A landscape with many valleys, sampled at points; each row gives a point and its height.
A ball rolls from a point to the lowest of its 2 nearest points, and stops where none of them is lower. Distance is the straight distance between rows; heights are no part of it.
turuz h=458: [ 91 154 138 117 104  66 104 178 106  73 158 122 159 124  96 144 146 170
 113 145 132 111 103 141 102]
Leder h=653: [115 122 190 168 106 127 151 169 116  88 115 129 142 120  73 152 134 172
  85 138 134 151 166 129 117]
kepa h=733: [107 105 135 153 163 153 118 120 223  92 111 170 157 114 151 104 133 130
 141 136 161 151 165 134 158]
zoz h=363: [155 131 133 108 103  78 165 199 148 125 167  96 134 131 111 165 140 167
 175 120 129 135 110 126 123]
Bipu h=294: [146 110 142 139 137 140 164 144 179 121 120 135 135 105 132 131 147 145
 138 128 139 150 166 122 152]
sav h=703: [131 116 111 115 148 166 118  98 214 109  63 114 111 138 170 113 128 104
 196 138 155 152 120 162 134]
pegas h=401: [128 139 126 142 110  83 143 185  92  97 196  89 162 135  94 154 120 159
 130 107 104  98 105 126 118]
nusit h=326: [136 119 129 162 133 137 143 144 159 119 128 140 147 105 128 113 140 137
 106 144 127 124 163 112 142]
kon h=212: [ 93 163 150 100 118 104  56  85  65 127 130 155 118 124 136 108 100  92
  92 151 133  99  85 134  86]
muk h=376: [134  92 108 172 141 171 151  77 162 131 100 144 164 137 139  51 150 123
  89 122 120 136 180  93 155]
teze h=256: [176 133 114 101 100 135 171  98  53 181 132  64 115 138 120 139 104 102
 160 137  92  95 120 160 152]
Bipa h=247: [145 131  88 112 120 177 185  77  13 174  99  53 103 139 112 141 108 101
 124 116  77 110 130 156 160]
ror h=590: [175 115 183  74  79 146 204 109 109 183  99 107  92 156  99 170 112 168
 199 128 109 175 135 158 158]
dag h=704: [121 127 122 123 162 125 108 120 189 123 115 123 125  92 167 113 151  92
 149 144 150 135 146 109 131]
Teg h=162: [154 109 122 103  97 192 194  83  53 159  82  90 104 146 111 152 112 159
 131 120  74 127 153 143 187]
popi h=665: [112 143 122  94 149 108  86  86 138 134  75 108 110  89 163 106 155  56
 117 144 152 134 124 121 129]
nop h=437: [168 114 163  92  92  89 175 167 164 148 137  84 115 128  99 167 133 164
 213 141 129 156 110 145 119]
zunub h=280: [103 121 122 170 146 134  98  93 149 146 144 185 134 111 131  42 142  88
  69 126 145 145 134  66 121]
bipe h=638: [142 147 115 106 120 116 114  97  99 151  94 116 107 116 156 128 126  69
 117 129 134 112 118 129 123]
momi h=307: [115 136  80 111 172  77 121 190 181 117 196 126 131 144 121 160 144 147
 169  97 148 143  89 118 118]
mil h=637: [130 140 116 129 133 106 114 140 124 136 157 129 131 117 157 124 142 103
 131 134 132 107 111 103 109]
niri h=734: [ 92 152 135 151 121 115  73  99  86 140 179 183 138 132 122  95 104 103
  68 123 127 106  96  85  79]
subu h=729: [130 135  98 152 139 113 119 159 115 132 194 176 153 152 129 129 110 138
  96 117 116  99 111 105 115]
zar h=478: [122 117 135 211 101 168 151 142  83 141 139  79 130 122  92 138 107 171
  83 129  84 103 164 102 123]
Dorag h=300: [164 140 117  91  99  86 114 136 111 142 181 111 135 170 145 132  94  96
 191 125 135  88  68 144  86]
puz h=757: [ 70 152 157 119 137  85  49 101  79 119 184 157 126  96 110 108 126 100
  85 126 136 117  78  86  82]
Tamun h=177: [154 101 107  71 125 176 186  80 110 124  28 115 102 164 140 133 133 136
 150 108  98 148 148 175 176]
finu h=490: [119 120 136 193 103 168 160 134  65 145 142  52 119 111  96 151 109 158
 113 124  84  93 156 114 132]
Kar h=341: [111 103 127 161 144 168 118  71 163 102  76 165 166 132 144  47 152 117
  83 135 121 138 177 115 154]
Bura h=636: [137 117 100 154 162  87 143 182 157 136 187 113 139 101 124 138 159 137
 127 115 134 142 141  88 134]
ninuv h=821: [ 81 123 116 166 168  93 111 162 188  90 162 190 166 129  80 104 144 159
  66 131 134 161 139 124 131]
Gug h=716: [124 140 129 172  96 131 131 164  91 110 163 146 150 153 115 133 103 158
  92 137 101  87 124 134 110]
fimak h=746: [131 143 141 131  94 105  67  93  42 133 200 139 123 126 123 133  71  66
 109 107 142 102  99  89  98]
Bigil h=749: [ 89 122 128 142 183 132  93 125 214  92 119 177 141 114 151  89 140 127
 139 144 155 140 140 142 133]
pur h=616: [135 129 163 139  98 112 152 181 119  93 139 131 141 126  94 166 131 167
 114 139 126 139 140 126 125]
bizu h=659: [178 133 163 104  68 140 181 138  77 159 122  91 123 156 108 167  93 163
 163 138  93 111 125 165 148]
nobop h=615: [ 83 137 102 119 181  83  97 153 178 106 171 155 124 114 135 127 150 111
 142 134 155 137  96 105 106]
dezu h=403: [ 58 142 142 165 139 123  48  88  79 122 108 130 130 103 120  78 130 123
  48 175 125 105 118 131  98]
Fetu h=310: [135 146 119  90 109  91  85 125 100 136 198 144 132 162 142 130  89  88
 176 120 149  98  63 117  80]
Tik h=570: [127 104 172  97 135 156 145  84 171  80  16 122 138 123 134 128 142 124
 144 122 139 171 171 180 167]
muzo h=287: [187 127 114  94  95 106 141 143 110 172 166  84 135 164 142 138  96 117
 202 133 116  92  86 154  96]
tasi h=630: [133 116 168  98 128 149 134 101 194  92  28 122 117 125 140 135 136 126
 165 146 151 164 160 177 156]
Disu h=257: [123 150 114 135 128  89  98 143  85 131 228 136 150 142 130 126 111 105
 118 101 123  92  85  97  96]
Kif h=619: [139 139 101  96 133 133 136  82 101 143  64  95 105 113 152 122 141  70
 125 132 120 121 134 152 144]
das h=489: [136 121 166 142 109 122 166 142 119 119  99  63 117  67  96 167 156 141
 129 160 110 146 165 120 156]
ged h=508: [171 110 171 111 121 133 189 166 168 148 142 115 115 108 108 167 134 174
 192 122 141 175 147 126 143]
Kore h=313: [112 131 179 130 116 141 117 128 134  86  57 135 136 126 120 125 138 150
  88 164 129 138 162 168 148]
Rin h=462: [126 125 155 131 124 136 169 114 134 112  71  77 123  65 103 151 163 122
 122 165 114 156 181 141 168]
mafur h=482: [130 146 124  96 108  72 104 133 119 123  95  75 124 108 130 128 142  90
 149 173 124 112  98 151 108]
mel h=753: [123 120 147 120 142 122 129 168 209  90 119 154 129 125 126 144 132 151
 163 143 169 157 137 148 122]
katig h=547: [133 138 108 112 135 136 104 144 171 149 134 134 107 160 165 124 108 110
 194 135 157 112  82 136 102]
rur h=251: [120 118  90 137 182 130 110 150 204 133 164 151 119 110 158 127 141 116
 164 122 167 142 120 112 121]
ral h=568: [112 138 130 116 142  81 124 169 181  99 135 117 143  85 123 142 160 138
 148 153 156 145 127 125 119]
ribi h=752: [ 86 154 157 109 110  86  52  82  60 111 202 176 126 114 110 125  89 110
  99 112 138 120  70  85  73]
zik h=596: [ 88 139 108 115 168  88 108 178 194  93 160 140 140 108 122 137 151 139
 150 140 152 148 112 128 111]
Tiluv h=792: [104 141 134 118 140 130 101 143 185  89 109 179 128 141 163 110 122 146
 145 149 146 121 105 160 113]
Suda h=581: [125 113 102 127 166 133 127 187 200 122 161 145 121 155 139 155 126 156
 174 115 160 158 107 150 125]
Sefo h=400: [131 112 171 133 117 148 189 102 152 110  79  83 134  62 100 149 153 137
 136 150 123 173 187 119 182]
rud h=566: [162 142 105  76 108 132  99  91 116 175 124 126  98 169 167 129  85  66
 178 112 150 106  87 136 105]
kinar h=804: [ 73 124 134 159 166  92  95 148 182  86 152 181 170 101  99  85 164 153
  65 161 136 157 137 122 122]
tas h=635: [148 112 111  93 144 159 148  78 170 127  62 108 108 133 168 115 147 106
 164 122 140 138 149 148 163]
Zos h=261: [ 79 137 126 146 166 118  82 120 149 125 165 230 137 131 126  72 129 120
  91 137 119 126  91 104 100]
bemi h=339: [132 135 115 145 114 143 112  95  65 155 116 102 122 113 136 121 126  77
  88 120 115  98 132  97 129]
zuzi h=652: [128 128 110 129 154 140 107 106 155 156 143 156 117 129 181 101 129  90
 133 111 159 125 137  79 119]
Mag h=309: [ 90 153 136 149 110 114  67 101  36 114 134  83 126 115 119 125 103  88
  87 152 122  82 105 126  85]
Bese h=627: [101 140 110 137 152  90 103 156 140 121 172 147 140 106 134 118 155 111
 116 134 144 122 110  94 108]
gul h=657: [152 121 117  86 122 139 152 103 169 145  62 101 100 136 149 127 135 112
 191 139 127 137 132 162 150]
gemi h=564: [126 123 105 114 146 106 121 194 197 108 163 145 125 177 116 164 114 171
 185 117 165 155  88 155 113]
deva h=477: [167 113 189  90  97 119 199 160 142 163 132  98 105 124  90 173 130 173
 203 129 128 185 136 132 140]
vipi h=744: [170 124 109 131 132 154 142 155 138 166 169 148 134 165 172 134 106 158
 150 104 127 100 119 130 126]
Kofu h=263: [ 91 133 141 154 141 123  70  83 120 151 153 210 120 117 124  73 125  94
  67 122 143 143 117  68 106]
veno h=412: [144 152 106 105 113 104 123 101  38 146  84  67 121 118 107 145 103  52
 124 145 101 101 107 182 114]
nof h=550: [114 140 153 130 114  65 148 199 130  74 165 106 153 112  71 168 159 177
 121 112 139 148 121 117 122]
puzi h=790: [ 68 134 123 145 166  94  89 146 154  98 151 170 156  99 121  96 166 141
  79 157 131 132 120 114 119]
febi h=406: [136  95 126 183 124 179 174  95 157 121 101 140 161 131 116  71 147 157
  79 132 117 152 195 102 169]
reb h=761: [180 112  90  74 136 180 150  89 122 197 102  97 105 154 192 121 126 119
 175  95 122 117 125 127 138]
Rofub h=557: [146 132 110 104 119 147 174  97  79 133  39  78 103 121 117 140 133 111
 125 133  96 134 151 172 172]
vizop h=691: [157 138 137 129  89 149 149 135  71 132 116  98 124 154 123 160 101 138
 120 145  91  84 132 152 142]
zopet h=365: [104 130 117 157 127 136 101 110 127 126 116 139 134 115 148  90 151 105
  79 142 125 110 153  98 128]
piniz h=732: [128 128 100 148 148 135 104 140 134 155 182 190 136 156 159 110 105 123
 108 104 138 107 108 102 113]
mavo h=340: [133 129  71 113 141 167 161  74  36 137  53  76 109 114 112 124 134  77
  97 105  99 122 135 154 149]
Nev h=640: [131 135 102  83 157 118 111  84 119 132  46 100 107  98 156 113 151  52
 123 130 128 137 130 151 140]
lan h=250: [ 90 141 133 138 152 115  70 103 139 144 173 224 121 132 132  92 114 106
  95 111 134 131  86  83  87]
Sama h=866: [153 107 113 157 147 127 152 188 150 158 190 161 144 154 115 147 126 181
  98  95 123 140 143 121 151]
viser h=769: [ 77 147 134 128 159  97  64  99 136 123 151 181 125  91 138  97 154 101
  93 138 150 134  98  79  93]
bop h=513: [163 132 139 105  93 141 180 113  97 136  63  86 101 119 105 156 129 131
 140 150 100 137 148 163 167]
poput h=719: [146 101 108 110 144 186 135  85 202 124  60 103  98 156 166 115 128 114
 215 135 147 155 119 173 152]
bek h=234: [129 112  97 145 179 143 124 163 219 132 156 156 129 131 148 129 133 144
 157 109 164 151 142 125 138]
kodo h=521: [104 142 123 139 132  66 122 195 138  87 163  96 153 100  87 153 171 162
 108 125 136 139 123 113 112]
Sim h=738: [105 141 142 148 110 111  57  82  71 144 180 180 123 116 115  98  92  94
  76 109 133 134 100  65  92]
zifi h=496: [167 101 171 129 147 142 186 172 175 155 158 125 129 107 108 167 135 176
 157 104 141 181 168 118 163]
pofa h=293: [113 148 139 149 101 105  99 121  45 114 141  61 131 121 109 139 101  97
 103 142 103  73 113 138  91]
mif h=301: [159 101 165  77 114 177 195  77 148 116  45 127 110 149 128 136 136 150
 166 108 128 177 171 159 174]
siz h=516: [ 60 153 100 113 183  76  77 128 122 109 214 198 141 138  95 114 142 128
  98 101 121 127  66  92  81]
baniv h=276: [118 147 132 150 101  95 106 147  63 104 174  73 138 116 119 138 117 114
 111 143 109  84 102 113  99]
teto h=714: [114 109 136 139 156 166 116  94 204  98  81 158 143 120 165  90 148 112
 130 128 135 141 169 134 153]
Mib h=660: [145 119 107 122 153 153 123  92 154 155 111 145 120 125 179  97 147  99
 130 109 141 123 154  93 138]
kur h=433: [ 89 160 137 126 103  80 101 170  77  66 188 117 172 149  98 138 123 162
 113 134 113  89  84 147  94]
Tutum h=481: [111 110 117 197 105 180 144 101  83 142  86  88 120 124 108  98 123 131
  67 132  96 104 173 114 134]
Duvu h=505: [156 123 136 160 106 154 170 133  66 164 158  66 122 111 118 148 122 154
 126 136  88  96 144 109 147]
vobod h=847: [ 97 125 106 160 143  82 123 191 144  97 183 159 157 134  76 140 143 171
  78 117 124 141 132 110 129]
sokon h=238: [167  94 130  56 115 172 192  74 137 118  18 117  99 168 126 140 123 144
 172 105 113 175 144 180 179]
Ziku h=389: [167 102 113 131 135 179 175 103 126 188 138 108 130 119 162 115 149 153
 133 117 108 118 162 102 158]
mepo h=144: [107 143 135 123 116 135  87 107  77 115  69 128 128 143 138 114 111 120
  73 165 111  92 118 178 126]
kuzas h=372: [161 109 100 132 125 174 163  92  98 172 118 105 116 128 150 122 136 116
 117 118 100 111 155 108 154]
ran h=532: [127 136  88 121 166 117  93 148 146 162 208 167 112 155 163 140 105 111
 162  88 154 120  76  99  98]
mosog h=642: [173 128 160 113  79 129 182 152 109 151 137 110 121 153 115 160 100 172
 172 135 109 125 127 150 138]
zudud h=275: [184 129 121  90  86 112 156 119  89 186 151  73 127 148 133 139 103 102
 182 140 107  94 103 152 124]
Dumuk h=722: [139 118 115 118 145 137 126 136 202 125 110 118 119 108 157 132 151 112
 180 141 152 139 129 136 133]
rolo h=522: [ 88 146  92 124 163  89  90 146 130 125 213 193 140 156 127 125 124 117
 115  95 135 112  75  98  95]
gom h=650: [139 138 121  94 121 120  88  87 120 164 141 134  95 125 166 127 108  67
 145 106 166 122 100  92 100]
vuk h=215: [103 136 156 141 112 142  98 129 106  98  76 152 138 132 130 115 125 150
  71 158 110 105 144 167 130]
bife h=413: [162 128 153 109 102 131 155 139 145 127  82 117 114 127 130 152 135 143
 146 142 126 136 150 146 144]
logu h=383: [ 80 144 134 162 129 127  75 114 108 123 116 139 132 107 136  88 145 116
  63 153 123 109 133 107 112]
mepir h=569: [179 122 153  76  76 139 194 109 100 196 103  89 102 146 104 157 106 160
 197 139  83 145 126 164 169]
kubot h=487: [ 89 149 131 104 127  72 100 176 141  72 147 140 150 118 111 138 154 172
 125 145 137 131  96 137 111]
tafol h=432: [123 158 121  91 108  84  86 100  48 140  89  73 127 123 112 128 106  59
 115 155 122  95  91 174 102]
Pud h=385: [151 131 132 131 111  86 165 192 110 122 192  88 148 129 103 158 129 165
 153 117 110 118 109 120 125]
refig h=748: [161 118  94 127 146 172 132 133 157 169 141 156 121 160 187 125 117 142
 152 104 139 110 126 123 127]
Sor h=592: [168 132 105  87 112 144 144 111 122 158  85 118 117 156 164 133 112 105
 164 132 120  96 115 157 134]
bimi h=676: [167 139 138 118  76 141 170 119  51 147 106  86 122 159 108 160  86 140
 140 149  84  97 127 179 146]
bib h=499: [ 97 145 132 153 132  87 106 171 115  91 169 103 154  94 104 127 161 150
  99 139 117 114 123 101 109]
zureb h=739: [181 130 117 128 122 153 129 134  99 185 180 124 134 150 173 132 111 128
 143 104 117  92 123 114 126]
zal h=705: [145 118 129 109 119 133 137 150 207 125  92 102 107 125 137 138 135 131
 211 155 164 154 118 156 121]
napin h=727: [101 117 175 129 134 103 123 165 176  65 120 177 154 122  95 142 144 174
 105 141 157 165 151 146 128]
Vakub h=679: [139  93 112 152 165 188 140 105 215 121 108 160 143 152 171  94 131 148
 163 103 144 142 165 126 163]
viki h=618: [176 116 190  97  78 143 190 140 117 165 104 128 105 162 101 174 110 170
 179 126 118 150 138 156 131]
rofi h=507: [ 54 156 108 114 172  70  87 153 130  92 191 176 154 124 101 120 156 150
 103 114 130 131  81 112  99]
vefab h=510: [123 148 129  95 125  78 109 144 157 121  98 102 125 105 146 127 147  97
 155 169 142 123 110 138 109]
feb h=750: [112 157 149 109  99  84  60  96  52 119 218 158 133 123 110 128  86  92
 119  93 146 111  79  84  86]
bigom h=227: [ 99 157 150 102 118 111  43  80  85 129 140 178 108 115 144 111 105  76
 107 126 147 120  87 100  88]
gar h=763: [ 70 142 155 139 143  96  59  95 101 127 147 160 124  80 122  89 147  90
  77 141 141 133 105  72  90]
gerub h=274: [ 72 132 133 144 159 123  80 104 154 115 127 224 140 134 150  72 129 129
  89 143 123 117 104 122 111]
rema h=708: [160  96 144 115 138 206 165 124 213 136  97 113 105 158 152 144 116 165
 220 110 167 186 141 162 150]
lila h=288: [118 128  72 118 170  98 109 181 195 126 187 122 110 145 133 148 139 124
 196 115 165 144  74 127 100]
Riz h=398: [121 116 182 127 119 135 132 123 159  88  66 144 143 113 119 133 137 145
 114 149 147 154 174 154 146]
doled h=362: [160 116 171 102 105 163 177 120 153 121  64 131 113 140 127 150 128 155
 159 132 125 154 165 149 159]
Zukav h=867: [ 98 126 124 204 118 116 121 175 106 102 177 122 157 133  78 124 121 167
  64 133 111 110 138 113 114]
bisu h=533: [142 115 174 166  99 134 178 178  82 135 182  86 132 120  88 169 112 195
 124 116 101 132 139 110 138]
Refa h=877: [142 101 117 174 147 157 144 152 182 135 144 190 144 161 133 103 130 172
  97 105 128 143 157 124 151]
Govi h=858: [101 129 120 177 122  95 126 190 110  85 182 126 153 130  71 143 139 175
  71 112 114 126 131 113 121]
kofo h=690: [102 124 174 159 127 116 122 171 148  75 117 157 153 118  81 135 146 178
  72 145 146 160 163 140 123]
vifi h=622: [143 119 134 153 135 112 168 176 148 131 172 101 143  90 118 154 158 161
 131 132 122 142 147 100 143]
ren h=270: [123 133  96 121 170 103 106 165 195 141 167 121 108 119 160 138 148 110
 188 123 168 144  95 110  96]
nonif h=686: [117 130 120 103 155 129 110  88 170 124  79 120 112  91 174 107 153  73
 147 137 156 132 140 126 139]
Vapo h=778: [ 65 144 133 126 174  97  73 121 162 104 139 172 135  89 141  92 158 114
 105 160 146 131 106 115 107]
nat h=485: [ 84 149 114 142 139  69 100 170 105  90 190 126 163 114  96 128 152 141
  90 122 125 114 100 102 101]
luv h=264: [122 149 124 154 110 100 101 139  62 118 210 110 153 130 120 130 104 105
 112 117 127  81 101 102  95]
Gagi h=723: [121 144 116 161 118 128 103 149 101 129 174 157 148 153 135 118 108 130
  85 136 114  87 115 118 108]
Neros h=552: [147 108 179 173 114 142 187 175 106 139 165 122 134 115  75 173 131 194
 107 111 107 159 165 105 140]
Kiv h=735: [158 133 102 135 125 132 115 135 100 170 185 165 133 157 163 126  98 111
 123 101 134  93 115 103 115]
vezu h=538: [140 131  96 116 145 136 100 140 152 164 166 156 108 159 178 134 113 110
 179 103 157 119  89 121 102]
lam h=669: [142  97 103 144 163 177 124  90 187 144 117 159 133 143 191  79 147 119
 145 103 138 132 159 107 150]
kefel h=634: [122 139 119 142 118 148 100 100 113 136 113 181 128 155 161  98 118 109
  97 129 116  96 129 120 129]
zer h=658: [128 112 111  99 151 162 137  66 158 113  50 120 122 126 172 105 154  87
 130 117 128 133 164 146 163]
ligi h=426: [157  99 159 165 118 167 187 132 146 141 122 144 135 117 117 125 141 171
 104 118 118 152 186 105 163]
gad h=585: [134 135 174 122 107  87 162 202 128  96 152 124 139 130  80 182 134 180
 136 116 140 160 126 129 118]
Vibif h=209: [138 117  95 116 111 182 194  85  35 155  77  72  95 140 109 152 112 136
 120 126  75 120 149 158 178]
Tevot h=544: [105 146 104 109 137  94 117 189 183  80 156 158 125 165 115 156 129 167
 170 121 158 140  84 156 105]
sakim h=644: [127 140 120 123 132 113  99 113 127 151 142 143 110 120 166 115 127  83
 135 119 154 118 107  90  98]
Reze h=316: [124 156 132  89 122 100  73 105 110 141 186 173 108 152 147 128  80  87
 159 104 152 109  65 106  77]
Vemu h=873: [ 91 129 112 207 130 116 108 161 116 121 171 147 153 133  84  89 126 146
  51 137 116 112 129  99 104]
Let h=455: [157 136 142  94  95 116 149 134 137 134  70 103 108 147 126 148 120 132
 160 151 114 124 130 174 134]
Zime h=591: [140 133  94  96 142 146 152  89  99 127  35  91 107 112 127 126 148  88
 117 129 103 138 141 170 163]
lomud h=706: [141 141 138 150  91 130 134 151  76 113 138 106 146 143 124 140 103 139
 108 144  97  81 122 142 115]
fer h=303: [100 116 119 173 144 157 105  81 160 129 110 182 149 133 138  31 144 103
  72 129 131 133 154  91 141]
taso h=805: [ 99 153 130 116 127 117  91 144 152  98 134 191 133 149 150 113 120 149
 124 154 130 103 101 148 108]
ruv h=837: [ 94 127  99 148 166  85 113 176 172 101 179 169 150 126 107 130 145 150
  82 123 127 140 125 110 130]
kibi h=742: [133 135 134 144  94 128  69  82  59 155 170 159 120 133 135 124  85  76
  87 101 144 116 120  79 103]
nam h=308: [124 133  95 148 127 164 156  84  38 142  63  61 101 108 110 135 122  95
  96 119  90 114 153 139 141]
Zigez h=434: [125 100 130 191 107 185 172 108 132 131 101 119 142 125 102  92 145 159
  71 140 109 137 193 108 157]
fal h=601: [140 124 135 129 137  89 155 180 166 109 150  96 136  85 112 164 158 148
 149 138 142 153 149 110 137]
Kogek h=558: [154 139 105  93 110 125 113 125 144 162 126 118 107 170 164 128 107 103
 192 123 143 102  83 145  99]
lomus h=859: [135 111 111 169 153 101 149 186 157 131 185 153 152 150  91 143 130 174
  78 101 117 143 144 115 145]
vubis h=390: [131 153 101 108 125 130 100  78  23 145  74  85 114 115 112 126 106  43
  91 121 115 115 113 165 120]
Gite h=518: [158 122 149 157 101 137 171 163  81 145 170  88 134 118 106 167 112 173
 121 125  92 104 136 124 139]
Neza h=354: [148 118  98 132 124 157 136  72  79 167 107 102 115 117 157 119 137  84
  89 109 118 112 152  96 139]
kipud h=436: [157 125 172 123  96 110 179 163 135 127 126  84 126  89 100 170 144 153
 159 149 119 153 151 124 151]
Kana h=872: [149 112 111 155 145 154 147 166 166 154 168 175 141 157 134 128 115 170
 114 104 122 134 153 124 142]
dutuv h=338: [151 103 172 134 125 144 188 125 170 119 106 118 134  82 116 150 147 149
 144 138 142 175 182 116 164]
Geni h=607: [151 133 115 101 120 159 139 101 130 142  78 138 104 156 170 124 125 116
 145 125 126 106 140 147 143]
liv h=556: [111 142 111 140 123 152 108  93  33 124  48  78 112 121 110 132 104  98
  74 143  99 106 140 187 129]
tigu h=623: [135 131 110 122 117 161 126 101 121 137  95 148 121 157 169 110 121 107
 110 120 117  89 133 137 134]
nas h=269: [163 132 111 117 101 148 182  89  24 175 118  35 109 128 103 149  96 108
 149 131  75  99 118 154 159]
zeda h=687: [130 104 132 120 153 164 138  79 175  99  53 135 143 118 157  97 155 117
 119 124 125 142 178 140 180]
bal h=649: [131 145 122  91 116 113  86  75  95 153 103 135  94 117 166 119 118  46
 132 119 150 129 104 109 114]
tuv h=281: [139 142 109 146 109 155 135  90  37 150 102  58 111 122 110 145  98  92
 108 130  88  89 138 140 128]
vam h=689: [153  82 135 149 167 197 153 122 225 117 119 147 139 141 159 127 120 161
 169  96 165 167 165 139 162]
puv h=260: [146  99 138 148 155 148 147 162 206 118 140 165 139 130 131 143 132 163
 146 114 154 161 163 123 148]
Piru h=699: [155  90 135 139 156 211 148 124 226 122 107 135 121 154 160 135 124 160
 204 106 172 169 149 161 149]
Padeb h=675: [136 120 140 106 124 150 134 118 211 103  55 123 108 126 145 134 134 128
 191 152 160 163 134 171 136]
dez h=325: [109 143 127 147 118 124  88 103  57 139 119 103 116 110 137 119 112  82
  76 135 125  99 130 103 101]
sefal h=456: [135 152 114  84 100  70 103 118  89 140  80  75 125 122 121 133 126  70
 144 168 113 111  89 177 104]
vin h=503: [117 122 120 168 107 166 139 109  82 128  77  97 121 124 119 125 128 128
  84 136  92 103 163 131 141]
Kopep h=396: [160 129 168 116  90  86 177 178 129 127 153  85 127 111  95 173 145 160
 177 142 119 153 122 128 131]
zod h=105: [163 106 113  84 109 180 197  72  75 150  61 110 103 159 129 138 122 160
 136 114  84 142 141 161 185]
nabo h=416: [107 143 115 132 104  72 126 181  72  68 210  93 171 151  86 144 118 149
 120 106 115  92  86 139 102]
velof h=755: [165 109 103 103 138 180 139 100 143 187 133 125 109 152 201 119 123 116
 177  93 140 121 124 115 134]
mifu h=730: [ 94 140 127 173 112 134  90 115  75 133 154 158 139 139 123  99 106 114
  69 141 122  86 117 105  94]
mog h=495: [ 55 149 102 147 156  63  91 158 106  95 203 148 167 117  81 112 162 146
  81 109 120 128  91  92 100]
zag h=517: [ 94 154 114  96 132  74  98 181 162  76 154 152 150 154 103 143 146 162
 148 127 141 136  82 152 101]
Gikug h=333: [140 130 116 113 141  79 137 201 172 111 176 123 132 127 105 168 135 158
 159 108 146 142 110 126 126]
Dud h=188: [ 98 160 139 114 119 118  72 102  77 115 104 147 125 130 148 108 116 109
  78 166 116  82 108 150 107]
Lavel h=724: [160  96 134 102 130 201 165  90 206 120  54 112 110 151 153 129 125 139
 216 127 154 175 153 162 159]
naf h=548: [166 120 140  88  88 142 195 109  93 167  90  88  99 129 120 156 121 141
 172 145  96 140 136 157 170]
Nud h=728: [144 126 126 104 130 112 133 176 201 108 122 122 116 133 119 149 136 148
 195 140 159 153 115 153 110]
Badak h=451: [157  85 179 165 137 172 194 144 154 150 149 149 144 122  92 132 138 182
 110  96 132 188 200 100 170]
tonim h=529: [101 128 118 162 117 166 120 102  60 123  61  88 117 123 113 122 109 116
  69 143  94  94 151 160 130]
kaz h=461: [119 113 123 212 106 171 150 125 102 138 118  97 126 122  90 108 125 155
  73 142 103 116 178 100 137]
libuv h=494: [131 108 187 122 133 155 143  86 159  79  31 130 137 109 130 127 149 134
 113 142 135 165 189 159 174]
mefuv h=239: [ 91 151 149 103 131 114  52  85 110 133 164 221 110 116 135 112  96  89
 114 115 139 132  73  90  83]
Detu h=475: [157  96 175 149 150 139 195 163 155 147 170 137 138 108  88 165 147 181
 124  98 138 190 181 110 160]
katu h=768: [125 119 188 123 137 118 133 158 196  69  97 164 138 113 110 146 134 161
 137 138 175 177 157 150 131]
gakas h=407: [163 105 129 153 132 167 176 139 146 164 141 134 138 125 141 125 144 171
 118 116 115 133 168 112 164]
gogil h=539: [106 145 121  98 137  71 103 159 165 102 130 106 131  89 136 126 164 113
 162 165 148 126 104 124 101]
Namo h=576: [172 137  91  76 111 139 125  86  91 173  84 113 105 169 164 128  94  69
 160 112 130 109 105 156 123]
bor h=369: [131 137  82  99 139 137 133  75  26 149  63  81 105 101 118 126 128  47
 101 104 127 127 123 153 132]
veti h=528: [102 140 100 116 177 108  82 137 147 146 211 196 115 149 139 131 107 108
 147  84 155 131  63  93  84]
Bip h=345: [124 122 119 172 129 142 133 132 139 130 140 143 141 131 137  99 137 130
  83 136 115 113 155 102 134]
Kini h=771: [ 98 134 141 123 156 142  97 115 198  87  78 169 125 130 160 105 136 139
 148 152 150 138 135 165 134]

Two balls start at each pair of points below. Name the first point that both come to, or write -.
poput and zal => Padeb
Kana and refig => Gagi
Zukav and subu => Gagi
napin and mel => -

Call two points neighbours if one is among the 2 nearest of the other. Go from one point of each pair to the other, from neighbour to neighbour, staying as low as possible. Name the highest point that can't be avoided.
lan and bek => dezu
lan and nat => kefel
teze and zod => nas
